Each row is a point on a landscape with many valleys, with its height.
A ball rolls from a point to the lowest of its 2 nearest points, and stops where none of them is lower. Distance is the straight distance between rows; heights are no part of it.
Moza height 168: [ 91 131 121 166 120 169  95 118 130  73 112 129 176 187 151 105 110 128
  67  97 106 129 172  90 150 141 185 111 105 118 150 161 154  48 148 139
 169 159  94  72 107 147]
mabit height 403: [108  97 161 135 121 162 109 132 186 161 103  93 189 161 153 116 106 102
 122 125 133 107 140 106 121 162 181 108 135  81 139 179 135 107 143 151
 155 115 100 139 143 107]
Fidof height 510: [100 113 112 145  96 124 125 125  92 142 114 136 102 157 107 113 130 140
  98 138 146 199  60 125 150 132  80 100 163 133  99 166 114 193 133 120
 116 151 151 127  82 164]
tige height 269: [137 140 121 102 142 154 153 119 138 138 143 142 117 112 134 110 140 141
 199 127 148 124  94 139 126 121 102 125 166 123 117 125 139 196  88 111
 127 131 148 171 117 125]
Mela height 236: [131 121 156 144 114 160 114 115 169  88 104 121 176 169 168 119 107 115
  68 104 127 137 160  89 111 160 177  97 135  85 143 179 130  47 126 154
 178 150  83  79 112 119]
vopi height 76: [137 138 131 164 130 133 117 108 149 170 135 120 132 127 130 148 108 107
 128 161 127 115 124 108 144 149 175 138 134 140 128 115 120 125 170 145
 115 140 119 113 133 142]
regur height 345: [148 170 131 100 162 162 169 165 110  91 124 131  69  87 116 110 145 143
 166 112 120  46 115 138 143 120 121 155 105 162 114  92 163 100  97  75
 146 107 169 135 161 157]
bev height 553: [ 89 121 101 150 118 153 108 126 122 152 126 110 123 174 124 104 149 111
 150 124 155 124  84 119 161 134 112 105 144 113 113 148 146 193 178 103
 130 161 152 128 148 150]
tas height 267: [144 147 127 131 193 140 136 117 136 127 164 140  80 104 130 134 156 114
 194 132  98 103 137 131 107 108 126 149 113 161 133  89 147 136 105  85
 108 127 118 129 156 118]
Kuv height 157: [156 121 103 127 132  87 130 116  82 109 126 114  92 103  91 130  81 200
  94 140 137 153 116 146 156 122 103 130  94 131 131 109  98 107 123 120
 116 139 182 139 121 163]
Begul height 406: [107 111 128 153 122 104  90 121 154 179 120  63 147 104 140 124  96 128
  98 118 147 124  81 114 180 144 155 145 134  67 135 144 102 129 128 153
 149  98 104 156 106 138]
bupuz height 167: [151 150 112 144 149 144 128 105 139 130 138 111 115 120 123 149 123 106
 160 167 121  83 137 126 148 133 157 145 131 170 131 119 140 142 159 113
 105 160 162 122 164 151]
miras height 409: [131 160 141 134 190 186 152 158 143 104 126 117 101 105 138 107 152 134
 151 131  98  26 147 118 127 135 147 172 101 150 121 106 141  58 131  64
 151 107 159 123 165 151]
bap height 549: [185 113 133  95 133  97 142  64 145 141 112  94 119  85 121 174  98 168
 146 159 131 214  77 149 104 150 109 124 140 115 133 139  85 172  90 160
 109 146 154 160  88 122]
bup height 322: [131 153 141 168 144 120 143 108 115 147 130 128  78  91 164 141 112 121
  89 123 140 111  83  99 151  93 149 123  97 136 128 107 136  80 159 117
 139 136 100 138 146 172]
diba height 255: [114 115 156 120 114 123 133 128 154 163 133 132 166 139 121 165 135 102
 143 115 116 159 157 155  75 123 144 117 111 121 148 131 139 146 132 161
 120 110 104 154 152  67]
Tid height 261: [123 155 145 132 144 121 114 143 138 149 148 118 119 118 105 153 136 144
 109 123 125  97 113 154 162  94 138 167 105 134 147  89 127 100 154 113
 131  93 155 160 198 126]
vurar height 275: [111 137 133 169 120 132 133 113 135 168 130 119 114 130 176 126 149  78
 103 117 145  99  95  90 149  91 164 108 113 128 117 122 148 116 174 119
 144 125  76 140 161 135]
mipe height 506: [139 145 145 105 123 175 159 144 152 111 110 107 152 132 149 133 139 127
 146 134 111  74 177 110 128 146 157 133 111 161 131 126 157  86 131 113
 138 111 165 140 175 113]
bet height 430: [133 143 132 124 130 112 112 103 138 187 132  68 136  87 144 152 123 146
 122 148 147 132  75 118 189 106 148 169 151 109 134 100 103 144 135 144
 131 103 127 179 118 140]
tupar height 478: [ 80  76 120 139  99 129 119 119 111 148 108 139 148 181 117 107 123 126
  97 125 163 166  93 120 116 146  87  91 162  93 124 189 100 166  99 126
 144 144 130 131  63 140]
bof height 489: [120  75 143 144 113  99 102 101 176 131  81  61 165 124 137 149  50 117
  97 118 135 139 121  95 136 174 184 111 119  54 133 180  94 129 109 174
 141 143  98  89  77 131]
zurem height 463: [153 168 119  79 111  91 152 142 104  95 156 205  80  99 112 129 148 115
 171 121 116 145  98 184  78  91  74 117 152 176  89 115 134 208  70 114
  95 146 113 134 116 121]
Dubev height 431: [115 131 117 175  89 114 131 154  58 146 128 154 105 144 131 116 156 115
 108 145 141 161  93 134 137  90  80  94 166 147  88 119 110 176 194 107
 115 194 109  89 104 147]
Fafu height 307: [122 121 133 110 107  94 132 136 113 129 131 173 131 144 111 160 145 103
 131 119 122 177 145 149  90 115 112 101 122 159 134 128 149 163 127 146
 101 128 113 130 126 102]
Ter height 300: [116 134  90 102  94  59 133 140  71  93 124 164  75 137 115  91 125 156
  71 125 168 193  92 156 132  87  59 105 149 163 110 133 107 123 124 123
 103 141 120 116 100 161]
gezav height 398: [103 116 140 153  84  99 142 153  92 179 119 165 134 145 145 148 144  89
  99 135 131 155 115 123 106  90 115  95 152 128  93 121 101 168 160 121
 118 167  88 109  94 122]
zos height 445: [117 122 109 117 109 138 111 126 122 123 137 139 148 148  95 133 136 131
 118 149 116 156 144 122 138 169 112 146 129 163 134 148 147 150 147 158
 106 122 165 110 103 139]
Zal height 529: [133 138 152 136 165 203 156 154 173 100 105 117 165 154 150 104 140 115
 149 133  97  68 207 103 122 143 194 132 104 131 118 135 141  56 140  80
 128 100 137 110 174 129]
fud height 680: [124 158 104 138 131 136 147 147  87 108 136 167  87 152 141  95 180 107
 167 131 159  93  92 133 132  96  94  99 120 162  97  85 175 153 164  92
 117 160  96  92 164 141]
Vukaz height 532: [167 118 121 109 140 127 125  83 151 115 128  97 125  98 105 151  93 177
 141 151 125 157 111 133 127 168 115 144 143 122 137 141 103 148 107 138
 122 155 186 147 104 145]
Pemu height 562: [162 108 150  77 122 100 114  73 148 141  95  58 140  82 136 163  78 173
 135 143 167 161  73 136 120 150 134 123 134  92 137 134  96 135  88 182
 144 134 117 170  79 106]
konus height 354: [112 104 157 138 119 110 103 119 184 199  93  74 172 116 105 151  99  77
 122 137 137 149  61 116 150 172 170 115 137  67 130 145 115 178 116 188
 136  94  65 127  82 115]
nal height 334: [123 128 128 106 144 183 127 126 169 145 142 128 145 123 119 107 158 112
 189 129 125 109 129 121 133 150 120 150 173 143 139 152 150 162 118 115
 122 106 153 164 132 130]
Zanak height 453: [101 120 132 115 126 124  93 105 135 194 131  85 154 115 120 153 163 113
 154 146 149 146  92 134 161 110 120 167 157 128 142 126 126 187 141 157
 123 101 112 179 114 114]
poten height 516: [101 124  93 139 126 135 126 146  90 128 151 135 107 125 153  68 145 140
 140 108 151 111 118 116 136 120  75 139 173 111 122 125 119 138 117  88
 148 131 129 128 107 135]
sivod height 460: [121 143 117 130  98  99 128 151  75 148 131 126 103 121 124 142 132 139
 102 135 130 157  97 138 146  94  91 137 140 150 109  99 124 150 188 125
 125 156 144 105 139 139]
tomog height 238: [138 143  91 106 110  85 135 127  71  91 118 124  74 114 109 105 119 188
  71 140 150 182  89 142 168 116  68 126 109 172 116 103 112 107 143 120
 101 132 163 111 117 166]
Lolev height 303: [134 118 126 144 159 139 135 117 172 141 135 112 130 119 140 116 106 148
 129 120 119 123 144 121 143 146 146 139 139  84 133 129  93 111 118 101
 119  98 162 154 150 133]
vig height 221: [ 87 124 141 155  96  91 111 131 129 169 124 126 130 162 149 121 154  96
  79 113 168 117  88 127 150  84 131 105 129  97 108 127 119 137 160 134
 135 119  72 144 155 109]
ropo height 415: [120 126 103 143 156 136 150 153  94  80 129 173 107 133 116  87 122 149
 142 120 127 116 161 121 137 156 112 139 123 132 130 133 131  82 105 102
 115 111 165  91 103 166]
Temiz height 260: [173 171 132 128 159 106 145 120 114 141 152 127  97 105 112 184 142 120
 210 171 123 154 109 175 140 104 117 144 113 177 141  92 119 190 118 104
  78 116 168 152 160 130]
fafir height 378: [133 122 158 141 120 147 106 110 219 182  94  57 173 125 137 130  87  88
 117 139 127 117  79 101 153 182 197 105 131  70 139 146 131 127 140 170
 153 105  72 125 131 114]
Pas height 575: [112 109 118 123 126 150 121 161 108  98 127 133 161 149 137  93 148 121
 155 119 129 101 202 115 131 141 124 130 132 127 142 150 157 115 114 124
 133 110 133 122 123 108]
vonin height 418: [169 112 152 113 136 138 153 102 154 151 116 104 156  85 142 182 119 109
 200 163 132 151 163 136  81 143 135 132 132 128 144 137 107 170 114 168
  97 116 132 162 121  97]
Zabuf height 379: [112 123 143 106 121 169 119 108 197 167 126  98 187 130 127 153 137 110
 151 152 139 125 121 127 132 166 151 162 166 130 143 163 132 142 141 159
 129 108 149 158 125 115]
kif height 171: [160 140 137 116 184 160 153 124 167 129 158 167 111  96 150 106 136 121
 206 133 121 100 127 127  94 121 116 134 153 124 111 102 135 149  80 104
 122 109 110 151 137 123]
zizu height 380: [ 97 100 139 137 103  99 106 112 137 189  95  67 140 116 126 135  97 124
 113 139 157 168  34 118 165 150 142 121 149  75 117 145 108 177 126 169
 146 124  93 136  63 136]
lomu height 262: [137 156 133 100 136 154 158 165 122  92 134 170  98 107 109 113 133 115
 171 107 119  71 152 141 115 130 132 143 139 158 113 127 160 131  97 101
 138 118 162 131 153 135]
pob height 531: [165 168 108  63 122 131 135 135  75 112 124 119  98  83 108 137 128 160
 182 143 141 151  90 182 142 108  82 150 165 170 115 109 135 204 110 136
 128 150 181 165 123 142]
luta height 449: [152 115 156 147 140 139 111 127 155 133 117  95 163 110 121 152  75 156
  86 123  85 129 166 105 125 159 172 133  90  90 150 117 118  64 128 146
 153 134 130 110 132 122]
bipim height 426: [166 124 152 139 172 176 139 128 157 116 126 110 153  99 132 138  94 155
 125 147  84  90 199 112 103 152 156 145 108 106 134 104  91  67 128 118
 144 136 149 110 136 124]
tosam height 580: [ 98  95 124 148 128 142 113 120 129 171 131 126 141 168 124 120 145  97
 158 133 130 136 128 112 114 122 118  92 140 106 126 145 138 195 136 109
 124 153 120 138 130 100]
luv height 474: [137  87 122 153 105  79 102 126 124 131  93  59 152 100 121 145  35 154
  81 131 118 162 126 106 150 168 150 128  95  68 141 149  94 115 104 182
 139 137 104 104  72 142]
Tigon height 284: [156 107 160 129 135 153 123 104 181 107 114 132 180 140 142 142 103 115
 116 123 114 134 187 103  80 151 173 118 145  90 141 160 105  85 125 167
 153 150  98  86 123 100]
vetav height 485: [119 150 109 136 151 154 126 140 129 124 154 122 114 115 153  86 154 128
 148 123 144  55 135 129 143 118 123 153 160 122 125 109 125 117 136  86
 140 132 128 141 156 132]
mupo height 626: [ 99 127 108 133 111 129 129 136  89  64 114 141 118 170 166  92 143 127
  90  87 152 110 152  96 156 110 120  93 116 143 130 162 159  70 122 110
 160 127 128 109 134 141]
domu height 389: [159 154  92  63  99  67 154 180  40  81 107 179  66 102 104 108 128 155
 126 127 139 173 101 187 119  80  62 114 137 190  85 118 121 177 116 118
  99 147 156 117 120 150]
gal height 204: [164 161 132 131 140 109 124 108 127 169 143 122 114 109 107 181 110 142
 158 180 135 188  72 154 156 124 132 139 134 159 136  95 122 175 139 154
  89 117 153 147 129 143]
silel height 482: [136 132 134 113 122  88 126 105 124 103 145 130 105 124 143 143 137 132
  86 113 128 122 146 124 118 106 145 122 128 154 131 126 128  87 123 139
 128 134 110 138 142 110]
ges height 542: [129 151 136 160 135 162 114 117 131 102 124  81 134 126 171 109 127 141
  73 128 117  62 147 106 150 132 163 128 101 128 141 129 130  29 153 119
 160 138 115 120 155 138]
bere height 711: [119 141 133 148 136 121 152 149 143 156 157 198 135 159 135 135 159  80
 168 139 129 113 137 148  84  93 126 108 138 137 100 105 114 175 132 104
  90 125  90 131 159  97]
pak height 479: [ 77 121 115 175  77 117  90 126 132 118 109  75 167 166 129 114  99 120
  36  94 101 131 131  88 190 147 168 120  85  94 145 146 135  98 172 146
 151 142  88  76 106 143]
fefe height 514: [156 132 147 104 156 147 124 118 155  97 143 103 143 114  89 155 138 165
 132 132  82 112 185 136 120 155 125 163  84 158 160 121 149  76 101 132
 125  88 170 149 157  99]
Sodud height 270: [104 120 101 172 132 116 158 155  73  97 119 151 112 139 146 102  91 154
  91  99 119 151 151 115 132 109 120 110 113 103 129 102 105  68 146 100
 135 157 113  78 101 164]
foro height 414: [101 127 130 109 108 130 108 106 149 138 139 140 147 149 119 126 137 125
  99 128 142 128 108 131 119 155 125 139 164 134 127 156 138 128 134 154
 144 118 142 144 124 125]
zodo height 364: [148 143 124 156 170 126 110  92 126 124 146 100  79  82 140 117 105 167
  94 130 140 110  74 110 183 115 127 135  97 134 148 113 122  76 134 114
 133 133 120 150 123 176]
tano height 363: [144 114 120  80 126 120 100 139  89 105 132 124 145 100 110 123 120 169
 135 122 127 130 159 154 106 134  96 156 124 132 156 127 135 109 110 158
 142 115 154 162 131 110]
kug height 351: [165 110 129 120 148 139 164 118 144 118 126 146 131  92 125 138 115 148
 148 122 100 132 177 128  94 141 134 161 135 111 124 137  98 128  85 104
 123 104 183 144 118 118]
Mul height 342: [132 115 143 107 118 130 161 123 146 125 129 208 151 139 112 125 149 111
 156 118 145 167 141 169  44 145  97 104 153 102 115 154 111 178  82 145
 116 109 129 152 114 101]
Doset height 216: [131 152 104 117 117 123 120 140 104 120 152 141  96 142  88 143 175  99
 157 127 111 130 126 148 142 104 104 142 128 181 124 107 160 179 158 100
 109 134 161 106 166 128]
nenur height 302: [133 159 140 107 137 134 138 117 158 165 163 129 122 103 129 150 136 135
 143 135 127 116 101 151 127 104 129 162 146 127 137  81 122 128 121 116
 129 105 140 181 169 112]
dat height 152: [151 145 148 136 129 125 117 118 154 189 138 126 147 100  96 177 103 123
 145 170 107 168 101 136 135 155 159 151 124 144 152 110 131 143 149 171
 116  98 135 137 128 137]
Sut height 523: [100 121 113 158 110 164 107 110 148 123 128 103 149 177 152  90 153 122
  93 112 114 104 132  83 170 153 153 122 101 133 142 153 160 104 170 108
 146 142 127 110 141 151]
zeg height 158: [106 133 154 120 116 107 114 121 163 185 135 119 150 140 165 156 127  90
 131 131 165 104  83 134 114  79 157 115 142  98 112 121 127 152 130 150
 141 118  61 177 163  93]
Zor height 451: [132 175 121 130 179 180 151 152 166 122 145 124 103 100 145  90 155 103
 181 129 130   4 136 140 141 100 149 168 143 137 105 105 128 109 121  65
 124 117 136 144 183 151]
latib height 466: [142 133 108 124 134 127 139 143  98  91 135 145 116 125  82 136 125 155
 137 136  99 142 169 142 143 154 121 156 100 166 127 124 139 135 127 127
  97 119 195  98 124 159]
ser height 456: [129 110 125 102 107  70 144 118 107  83 125 155  97 130 152 119 102 153
  74 104 138 170 140 119 106 104 104  93 126 136 130 147 122  84  91 128
 139 141 102 130 111 123]
sadof height 348: [150 131 105  77  94  64 161 146  73 120 113 186  94 105 129 109 133 154
 115 140 149 215  92 169  96  92  69 111 148 162 101 139 103 171  97 127
 101 133 118 143  89 128]
Peda height 99: [122 164 110 123 153 135 124 146 107  88 146 129  93 141  78 138 172 124
 132 121  91  88 143 145 141 119 124 168  97 188 135  73 157 115 172  92
 117 140 164  75 179 134]
Tavur height 208: [129 135 180 122 129 132 136 118 203 170 142 134 153 136 162 165 121  84
 130 125 113 123 129 125  79  98 168 117 132  95 116 129 124 139 117 135
 139 107  78 170 177  74]
fugo height 432: [122  79 115 119  94 117 106  98 129 120 116  96 170 150 126 137  99 146
 102 136 125 192 136  96 114 180 109 114 126 106 146 166 116 140 114 181
 128 146 112  88  51 121]
dup height 697: [113 134 114 171 154 127 127 139 116 143 144 159 101 158 144 118 153  89
 156 127 130 113 113 126 119  88 130  96 118 129 106  92 146 150 171  87
 107 156  91 106 165 131]
lano height 469: [106 152 124 137 138 175 148 166 116  99 119 188 128 156 133 102 183  75
 153 128 124  61 162 122 108 119 161 135 130 172 100 114 171  96 150  95
 145 122 106  85 144 134]
Sesi height 429: [123 128 123 135 113  82 105 121 126 137 122  96 127 106 139 116 101 170
  58 118 152 133  96 133 175 129 143 144 122  88 136 129  98  74 109 151
 152  84 120 165 120 138]
big height 201: [137 146 126 146 149 107 108 135  91 116 137  98  92 112 100 134 144 158
 102 122 139 100 111 141 180  86 107 159  74 136 128  71 124  84 170 114
 121 110 154 121 175 144]
Pori height 349: [112 148 117 135 125 133 142 173 116 130 147 186 109 129 106 101 202  77
 178 117 151  84 136 150 137  94  99 158 157 153 101 120 151 184 119  95
 113  99 128 133 145 114]
git height 548: [103 112  93 146 115 166 119 157  86 126 132 127 138 157 144  65 180 114
 141 119 134 103 156  81 154 139  89 125 139 130 127 135 146 136 140  99
 138 134 126  92 107 131]
latir height 654: [111 156 104 141 135 131 150 146  90  62 131 160  85 152 164  74 158 115
 135  94 162  69 124 130 134 105 109  95 121 138 109 122 165 102 121  92
 132 133 111 115 157 144]
fudeg height 344: [115 148 111 168 158 131 161 150  90  56 119 184 112 142 164  84 112 149
 111 101 132 109 164 120 123 128 123 117 127 114 131 125 111  30  96  97
 137 125 121  78  94 164]
pizug height 268: [131 119 131 123 141 153 147 149 145 114 136 210 150 128 125  96 133 126
 159 128 148 130 139 139  79 155 109 122 166 108 118 134 122 121  89 135
 130 109 117 125 110 117]
Desul height 299: [156 139 108  78 151 123 113 158  86  62 137 136  99 107  98  98 147 161
 148 120 124  85 171 164 123 129  96 149 105 163 150 101 157  87  88 128
 131 109 144 128 147 116]
Rab height 427: [152 159 120  72 117  78 152 175  67  98 139 194  83 105  91 139 152 129
 147 118 104 184 122 186  93  86  82 136 111 187 108 100 131 176 119 116
 102 121 154 117 134 132]
Komuv height 239: [176 170 132 123 162 129 132  96 137 139 150 106  91  94 114 186 130 127
 172 176 129  94 110 137 152 103 141 141 106 186 136  81 125 142 128 115
 103 145 158 150 170 141]
vodo height 476: [111 132 133 132 108 116  85 114 119 193 142 116 124 141 124 151 176  81
 134 141 162 134  73 118 168  77 118 141 147 153 129 124 146 187 167 139
 134 143  98 149 135 124]
bavo height 504: [112 115 126 121 101  80 123  94 131 156 134  95 112 135 131 148 120 140
 111 131 143 167  79 125 135 121 121 100 136 110 128 122 118 165 132 143
 115 147 116 147 120 109]
Sevi height 195: [ 91 130 108 174 121 121 125 145  82 113 133 142  96 148 111 107 123 136
  68 100 114 157 103 117 163 114 105 136  99 120 137 111 138 102 191 111
 130 144 135  75 126 176]
zafof height 143: [120 136 121 110 124 115 153 187  96  89 130 208 116 125 114  98 141 127
 151  96 134 111 161 167  95 113 107 134 142 125 107 127 135 135  87 117
 128 104 144 127 130 117]
rerat height 416: [112 133 108  90 112  99 140 145  89  64 136 168  90 154 114 102 145 139
  84  89 121 157 148 134 110 100  88 102 122 162 123 121 145 114 124 110
 127 158 124  89 119 129]
Pizot height 500: [ 77 107 107 185  81 155  97 112 136 152 100  92 162 196 141  99 149  93
  66 117 134 112 109  75 178 154 156 107  99 117 133 171 148 130 182 135
 151 150  91  94 109 159]
mab height 328: [118 100 128 145 121 136 114 111 149 129 133 139 161 159 154 114 132 106
 112 128 126 122 171 108  84 144 141 104 163  93 134 141  95 112 127 143
 138 162  73  93 100  94]
popi height 402: [112  92 105  85 104 106 102 115 110  95 119 101 159 132 132 118 111 170
 110 119 135 164 150 132 105 158  92 135 142 107 149 166 121 119  95 162
 145 132 134 134  86 104]
gisi height 392: [158 129 149 123 180 158 163 152 140 104 136 155 119  94 122 141 113 136
 148 123  73  92 206 135  74 124 150 159 118 122 124 104  98  93 102  87
 131 122 163 116 132 118]
zemo height 352: [144 147 134 100 127  87 125 120 111 140 141 166 114 116 122 168 131 118
 166 139 142 177  96 175  94  90 101 115 133 166 131 125 145 194 110 153
 102 127 120 176 143 110]
vakit height 244: [138 123 112 143 149  98 145 123 117 135 134 121  91 121 122 134 112 165
 135 127 119 145 127 141 153 118 128 134 107 112 123 110 112 140 125  94
 104 118 181 155 156 143]
fofi height 109: [113 125 114 167 127 115 111 144 102 129 136 106 129 121 119 117 116 161
  85 119 111 130 141 115 177 129 119 165  91 117 141 105 122  92 165 126
 126 106 151 111 135 159]
notus height 600: [100 104 137 135 109 139 121 141 108 116 122 163 145 180 139 111 160 100
 109 101 137 125 168  99 123  99 126  87 122 127 129 162 163 113 121 131
 154 121 103 124 126 113]
kav height 484: [119 102 123 105 103  70 142  99 128 117 118 145 107 136 132 139 103 148
 100 117 155 181  97 145  87 113 105  97 145 111 115 150 105 154  97 133
 120 148 113 147 103 116]
Fopil height 413: [105 158 117 127 126 153 143 201  92 104 128 200  99 143 101  78 183  73
 181 110 129  51 144 148 115 107 116 148 148 163  86 111 167 147 124  97
 135 120 115  82 132 135]
lusol height 454: [138  85 113 150 121 119  94  98 135 129 119  87 146 114 135 126  75 157
 125 142 127 165 124  90 155 175 130 142 120 105 150 172 125 138 114 161
 124 157 134 103  72 162]
foluf height 490: [150 126 156 115 153 149  99 134 145 125 140  71 138 103 112 138 119 182
 107 127  96  96 145 133 144 138 132 148  86 117 163 122 135  58 107 123
 161  95 161 178 171 106]
gili height 511: [161 147 116 105 120 110 135 113 106 116 133 120 100  90 115 153  97 165
 140 144 130 134 107 164 116 126 104 134 167 143 117 114 103 171 116 123
 123 178 186 151 124 140]
dila height 446: [ 98 107 124 102 100 135 122 103 136 142 129 135 153 153 109 121 145 136
 119 142 154 165  97 145 111 171  87 138 188 107 125 174 103 174 107 151
 130 121 157 137  66 119]
bemun height 298: [103  89 161 130 110 120 110 119 164 174 114 127 177 152 125 144 134  97
 110 115 128 161 124 141  84 145 140 102 138  75 135 151 113 146 113 172
 140 109  65 145 105  72]
Zot height 483: [160 144 159 112 152 181 179 142 168 146 119 151 143 113 147 150 131 101
 180 150 102  96 172 111  86 139 168 130 118 159 125 103 140  97 140 112
 127 111 133 111 162 110]
dibi height 526: [ 92 114 104 162 108 129 121 111 112 153 122  88 118 150 132 113 116 143
 109 123 145 163  67 115 171 136 105 106 130  97 118 140 123 167 162 126
 120 160 141 124 104 158]
Supo height 288: [120 167 124 108 131 119 136 146 123 140 172 151 120 116 105 135 181 108
 173 120 125 121 119 173 121  85  96 173 151 155 122  86 138 174 122 110
 109  99 139 158 174  97]
Vud height 365: [131 120 132 111 118 110 148 137 104  79 123 193 115 154 122 148 131 112
 116 106 106 159 181 120  99 103 137  88 118 170 125 133 148 117 119 131
 120 160 123  92 104 124]
supu height 214: [139 151 109  82 146 138 105 146 110  81 152 111  94 117  66 114 167 138
 147 122 108  80 154 158 156 134  98 173 100 192 140 108 175 118 127 116
 119 115 173 111 164 132]
vukik height 465: [111 116 136 149  99 121 116 140 138 135 106  82 158 146 137 134  90 140
  71 101  97 146 147  99 148 150 161 101  98  83 145 129 136  85 150 147
 158 136 106  98 130 119]
Fuve height 464: [151 125 137 154 164 125 150 128 131 100 123 164 106 125 136 122  99 149
 131 135 140 135 143 116 121 151 142 101 101 127 132 114 129  72 125 125
 116 121 122 108 125 155]
romo height 434: [ 73  79 141 133  97 137  86 117 172 141 102  92 197 190 123 116 112 117
 106 124 150 125 110 113 132 183 151 119 144  73 135 212 115 130 133 161
 153 124 125 123  89 124]
Pubu height 505: [160 123 143 122 139 106 112  86 161 105 124 112 132 103 141 152 104 151
 104 149 150  97 144 127 137 146 156 132 129 136 136 155 111  76 104 163
 126 118 134 158 130 121]
Zur height 539: [174 131 133 114 158 164 130  95 179 110 151 110 141 111  83 147 121 157
 164 151 102 129 145 135 134 188 117 165 118 157 159 133 135 135 106 143
 107 113 184 135 137 133]
litir height 366: [117 104 138 154 112 109 149 137 115 145 125 169 139 134 150 129 110 115
 110 122 117 162 155 106  85 109 127  94 147  93 111 130  88 132 126 124
 122 165  80  96  80 117]
zuba height 387: [161 137 135 109 137 119 149 123 122 144 130 154 136  89 124 174 136 100
 228 154 138 179 132 183  65 111 118 133 132 150 140 129 129 206 105 161
  89 113 134 183 120 109]
rel height 605: [106  85 134 144 114 145 135 125 126 144 122 164 155 192 116 129 174  80
 132 123 134 125 170 129  86 124 109  64 145 107 108 159 104 186 103 106
 105 157 105 124 101  89]
rivaz height 486: [142 160 113  97 121 126 138 148  83 114 145 137  93 102 128 124 121 171
 130 133 136 109  96 156 115 100  84 131 138 147 123  73 125 129 144 111
 139 174 146 125 151 141]
tud height 467: [146 100 160 120 138 130 102 116 159 145 119  73 163 103 112 147  79 162
 119 119  99 140 139 135 114 158 148 142  94  74 167 139 123 106 118 153
 156 111 135 168 145 100]
botef height 329: [128 101 163 129 123 111 125 127 174 199 104  94 170 100 124 155 104  99
 144 122 127 166 102 139 112 140 162 127 124  64 139 135 111 168 111 175
 131  78  82 162 109  86]
sis height 525: [127 126 141 162 131 123 103 107 151 116 122 101 138 128 177 113 111 126
  83 137 155  89 141 101 157 146 167 121 133 110 135 167 120  56 127 156
 137 106 100 138 129 132]
gofiv height 461: [147 110 160 137 148 167 153 136 156 162 105 120 142 130 166 147 122  91
 149 135  98 121 183  75 115 134 177 109 104 126 125 127 132 106 149 125
 120 110 110 114 137 113]
zemep height 547: [118 140 114 141 131 161 139 124 124 110 131 122 127 154 154 116 148 113
 100 120  99  90 155 103 125 123 164 116 112 142 123 100 147  84 174  98
 146 165 108  92 163 126]
zupo height 235: [113 114 136 159 134 182  94 137 159  98 122 111 193 178 132 117 130 131
 101 122  79 113 202  86 153 150 194 146  92 130 150 153 159  60 145 141
 147 122 110  89 124 132]
bided height 440: [164  98 147 114 117 139 148 108 154 155 105  96 155 114 148 171 110 111
 153 141 112 163 156  93 116 164 146 111 109 125 142 137 134 141 132 165
 109 118 128 130 109 108]

Call two points neighbours if one is among the 2 nearest of the other. Go from one point of each pair to the other, from neighbour to neighbour, staying as low as possible. Name the highest point that can't be avoided.
gili / Kuv | Sut
Fafu / luta | zurem
zafof / Fafu | Mul
Supo / fofi | nenur

For each start below, name the point where the ball stops.
luv | Peda
dup | zafof
bof | Peda
rivaz | Moza
